A landscape with many peaks, sampled at points; each row gives a point and its height.
From any point a climber steps to the highest of the 2 points nearest to it. It stops when none of these is higher. Distance is the straight distance between rows; heights are no part of it.
femi (h 460): [-24  44  -6  -8  14   7  14   0  -8  32  15   5  42  15  44   1  12 -34
  12 -10]
Kavo (h 52): [ -6 -33  18   7   5  14 -54 -22  35   0  -1 -16 -32   8 -18 -53 -25   2
   9 -28]
Denul (h 217): [-13  23  14  -1   5  -5  18 -17 -32 -13 -53  -1  58 -14  -4   1   5  -7
   8 -52]
Dupu (h 322): [ -8   0  -1  18   2   4 -15   9   7  17  -4 -30   3  -6  23 -20  -8 -11
 -23 -45]
Kizes (h 526): [-36  -7   8  44  17 -45 -44 -48  13  26 -13   5  11  27  23   4 -11  -8
  16  -5]
luded (h 506): [  0   5   2  33  40 -14   6   8   5  42  -4 -17  29  61  55 -18   3  -8
 -37  33]
dezoz (h 500): [-15   1  -6  59  30 -35 -30 -37  10  23   2  21 -16  28  19  26 -10  -9
 -10   6]
dal (h 145): [-36   5  -2 -24  15 -19  40   6 -32 -28   0  28  15   3 -21  16  11  28
  18  20]
sis (h 187): [  8  20   7   5  18   2 -12 -27  -2   2 -38   2  17   4 -14   9   3   4
   5   2]
kote (h 234): [ 16  40  15   0  -6  13  33  -1 -27   9 -39 -19  68 -27  14   4   4 -12
  -2 -24]
rizen (h 94): [-14  -4   6   2  49  17 -21  10  10 -10 -11   1 -22  28 -32 -42 -10  19
 -25 -35]
kapu (h 232): [ 54   8  -4 -59 -29  20 -25  18  23 -16 -15 -23   4 -19 -37  -1  18  19
   5  16]
vobuk (h 514): [ 10  -9 -21 -15 -35   6 -17  61  19  24  25 -35 -26  -6  17   5  10  -9
 -14   6]
Zatil (h 601): [-26   8  12  -5  41  24  10  26   1  21  18   5 -10  40  13 -46 -13  -3
 -21  19]
meto (h 425): [  1  11 -40 -12  -2   0   9  32  -6   3  50  19 -27  -4  22  45  10  -9
 -24 -24]
neme (h 108): [-10  -3   4 -32  20  34 -34   2  22 -17  -4  -1 -31  17 -32 -33   3   2
   3 -32]
Dol (h 51): [ 13 -12  28   4  16 -20 -15 -19  -5 -11 -47  18   5   1 -53  -3 -20  29
  14  46]
tola (h 77): [ -3 -29  10 -18   1  -9 -31 -30  14 -40 -27   9 -34  28 -45   6   8  15
  31  27]
dugu (h 258): [ 23  12   9   0 -26  13  10   7  -6  -7 -43 -36  34 -35   5  -2   5 -13
 -13 -42]
verar (h 476): [ -9  20 -19  47  21 -30  -5 -17  -2  32  27  33  -3  16  41  54  -9 -15
 -18   4]
detid (h 357): [-29 -13 -17   0 -17 -22   2  25 -11   2  16   1   0 -13  30  19  -5 -23
 -21 -67]
Lup (h 39): [ 33  -4   4 -25  13 -26 -28   1   3  -5 -20  30   1  -5 -69  10 -13  45
   4  33]
sipir (h 326): [  8  35  11  -2  24  21  16 -13  -2  36  28  27   0   5   2  -2 -12   0
  28  66]
kos (h 580): [ 63   6 -24  -4 -29 -19  -6 -16  -1  -5   2   8   2 -21  -7  69  13  22
  -6  44]
zapom (h 352): [-39 -27   1  15 -10   8  -2  20  11   1  11 -24 -28  -5  14 -38  -4 -25
 -12 -40]
vimez (h 505): [  7  34 -10 -16 -11 -22 -28  34  -5  52  -3 -35  47  -1  40  30   3   1
 -18   2]
mera (h 538): [ 10  14   6  12   5 -25 -23   9   3  48 -23 -36  38   5  31   5  -8   9
 -24  14]
vozoz (h 655): [-18 -16  29  21  55   9  12  15  -3  12  -6   2  -8  33  -3 -63 -36  22
 -29  18]
duvip (h 640): [ 10 -15  27  31  30  -1   8  16  -1  12 -24  -9  -4  -6 -16 -35 -31  25
 -40  10]
radof (h 201): [-16  13   9  27   9  -4  10 -30 -12   2 -29   3  30  -1  16  -1  -1 -23
   3 -24]
kida (h 29): [ 38  20   9 -18  39  -7 -40  11   8  19 -27  13   5   9 -53   3 -20  51
 -18  29]
fato (h 79): [-26 -36  24  10  21   8  -8  16   9  -8 -14 -19 -22   4 -17 -61 -26  17
 -24 -31]
buvan (h 488): [  9 -29  -5   5 -32  16  33  30   6 -21  26   2 -32 -46 -17 -27  -5 -16
  -6 -23]
zav (h 183): [  2  11   3 -44  20  11  -3  19  -2 -20 -20  10   2   6 -42  -4  10  26
  -2  -2]
Misom (h 277): [  8 -27  -9   2 -62 -11   6  11  -8  -9   0 -17   8 -46  20  14  -1 -31
   0 -50]
kaz (h 204): [ 18  14  10 -74   1  22 -21  17   9 -22 -33 -21   7  10 -36  -1  18  33
   5  21]
tasa (h 586): [  8  23  11  17   4  13 -40 -34  22  41  -4 -20   1  18  25  -1  -2 -20
  14  27]
Keki (h 475): [-11  37  -3 -24  -8 -11  -3  27 -17  31 -18 -28  63  -6  37  12   5  -7
 -13 -37]
Fasat (h 554): [-11   9  20  38  29  -8 -42 -50  15  38 -11  -8  15  38  23 -21 -18  -6
  16  17]
Vot (h 106): [-19 -24 -26  -1 -20 -23   5 -24   7 -42  29  16 -40  17  13  59  33   4
  19  28]
Kevef (h 363): [-26  23   3  15  25  21  48 -28 -17  -7   8  25   8  26  18  -8  16 -18
  19  25]
sut (h 521): [ 63   4 -21 -24 -26  -3  30   9 -18 -20   8   7  22 -38 -21  52  11  40
 -10  40]
ril (h 450): [-27  42  -6 -10  22  -8   4   7 -25  29  -2   8  60   2  28   1  -3 -13
  -6 -55]
pumul (h 392): [ 42 -26 -23  -9 -51 -32  15   2 -26 -36  13  31   8 -45 -15  31  -5   8
  -5 -30]
sul (h 481): [ -9  39  -1   4  -5  37  46   5 -15  16  10 -11  28   9  46  -7  22 -40
  13   9]
Zufub (h 629): [-23 -20  12  -2  29   5 -20  34  17  15   7 -18 -36  49  15 -37 -20  14
 -29  30]
bitik (h 119): [  8  -7 -37  -4   3 -24   0 -19  -5 -39  31  32 -28  18 -21  65  26  27
  11  24]
tata (h 315): [ 32  -6 -10 -17 -26  15  40  15  -7 -15  35  17  -9 -48 -30  -2   0  17
  10  22]
guga (h 148): [  8  -8  11 -24 -30  15 -17 -12  17  -1  11   1  -8 -32 -25 -27  -7 -13
  35  -7]
sugur (h 581): [-33 -23  30   0  18  -8 -30  10  16  24  -1 -31  -5  47  31 -49 -29   8
   0  24]
Lut (h 65): [-21 -18  28  17  27   2 -32 -18  12   9 -13  -9   0   1 -20 -61 -32  12
   8 -41]
fusis (h 587): [  3  -8  22   6  26  -5 -12  16   4  17 -36 -35  13  28   7 -31 -14  25
 -35  22]
viz (h 362): [ 16 -27 -22   4 -15  19  43 -15 -10 -46  46  33 -33 -31 -37  -1   7  11
  10   2]
dis (h 456): [ 75   0 -30 -27 -55 -14  17  12 -16 -21  22  19  21 -53 -24  33   1  27
  -4  -2]
sikos (h 459): [ 33  -8 -15  31 -28  13 -15  46  24  41  25 -36 -26 -12  22   7  -5 -10
 -27  19]
dun (h 131): [ -3  -1 -13 -12  12 -13  25  -3 -15 -29  11  21 -14  12 -16  44  22  32
   5  48]
vila (h 390): [-24 -15 -15  17 -13   5  29  27  -8  -9  19  -3 -26 -10  28   4   7 -31
 -20 -32]
Kisu (h 454): [-10  18 -25  15   7 -18  14   7 -17  11  26  28  -2   8  42  59   3 -12
 -22 -23]
Ravo (h 270): [ 47  -9  -7 -49 -45  15   6  34  13 -20  18  -8 -10 -34 -35  -9   8  20
   9  26]
fusu (h 170): [  9  12  17 -24 -13  16 -16 -12  12   4 -22 -19  14 -11 -10 -10   5  -6
  22   5]
vori (h 63): [ -5 -33  28  -8  -5 -11   1 -29  -5 -44 -38  17 -13  -1 -58  -9  -7  23
  38  34]
kuri (h 413): [ -7 -33 -20 -10 -21   6  39   4  -8 -51  25  25 -34 -30 -27 -12   8  -4
   7 -39]
Piler (h 344): [ 16 -22  -8  14 -27 -43   5  -9 -27 -17  -2  42  15 -46 -25  24 -22   0
   1 -50]
kam (h 92): [-19 -28 -16 -15 -15 -30 -22 -34  13 -43   2  16 -36  23 -18  34  27   5
  37  16]
Zipo (h 381): [-40   1   6  34  -1   1  36 -24  -1  -3  13   8 -13  19  43   1  16 -40
  19  23]
Vis (h 125): [ -7   2  13 -48  -4  48 -16  -5  21 -17  14   0 -25   2 -27 -37   3  -7
  38  -4]
Zufuz (h 141): [ -1  21   6 -22  15  45  14 -25   1 -30   0  13  -8   3 -34 -19  17   3
  33 -10]
vaso (h 162): [-19   1   0 -38  -3  15  38  14 -19 -36  -4   6   6 -13 -20  -6  18  16
  10  -9]
zavas (h 290): [ 19 -13   2  14 -31   4  -3   6   9   2  -6 -18   2 -42   0  -9  -7 -18
 -10 -35]
lil (h 578): [ 22  -1   9   6  -7  -4 -27  20  15  17 -38 -58   8  14  22   0   7  10
 -35  17]
dat (h 576): [  4  -8   9  28 -29  34  47   4  -5  -6  13  -7 -14 -45   8 -18  -2 -31
  12  -4]
numob (h 429): [ -4   5  -9  35  -4 -10  39  -2 -17   5  11  14  -4 -10  32  38   3 -19
 -14   9]
pob (h 575): [ -3 -13 -19 -28 -24 -22 -45  29  23  18   8 -31 -15   5  15  21   9  -3
 -16   3]
Zolag (h 632): [ -8   2   1  -6  -8  -4 -45  10  22  38   9 -32  -9  21  28   1   1  -8
   0  26]
Vepu (h 345): [-24  27   7  10  42   2  28 -16  -6  28  27  42  12  39  18 -12  -3 -15
  22  57]
Tem (h 113): [-25  -5  -8  28  24  15   3 -38   6 -35   7  30 -47  20 -17   0  15 -19
  19 -20]
mez (h 518): [ -5  15  11   6  -8  36  35  21  -3  11   7 -16   9 -17  14 -27   1 -25
   2   0]
pubi (h 126): [ -6  14 -16   5  25  25  13 -40 -12 -39  19  38 -14  11 -39   8  18   3
  41 -25]
fem (h 402): [-19   1  -3  38 -19  -7  24 -46  -9 -10  10  15  -6  -6  34  37  15 -31
  25   4]
Zipu (h 316): [ -4 -30 -11 -14 -49 -43  -1  29 -22  -4  11   9  12 -45  12  28 -15 -12
 -11 -53]
vifa (h 530): [  6   6  18  46  27  -4 -20 -33  13  43 -23 -27  28  51  48 -22  -3 -13
 -11  34]

For each start below, name the point where the climber stops.
ril -> vozoz
vaso -> dat
Lup -> dat
kida -> dat

Call two points neighbours if one is among the 2 nearest of the other. Go from one point of each pair to the other, from neighbour to neighbour, staying as high as possible. Name the lowest point that can't be avoided.
Zufuz and vila -> Vis
dat and vozoz -> ril
Zufub and vozoz -> Zatil
Zolag and kos -> Zipu
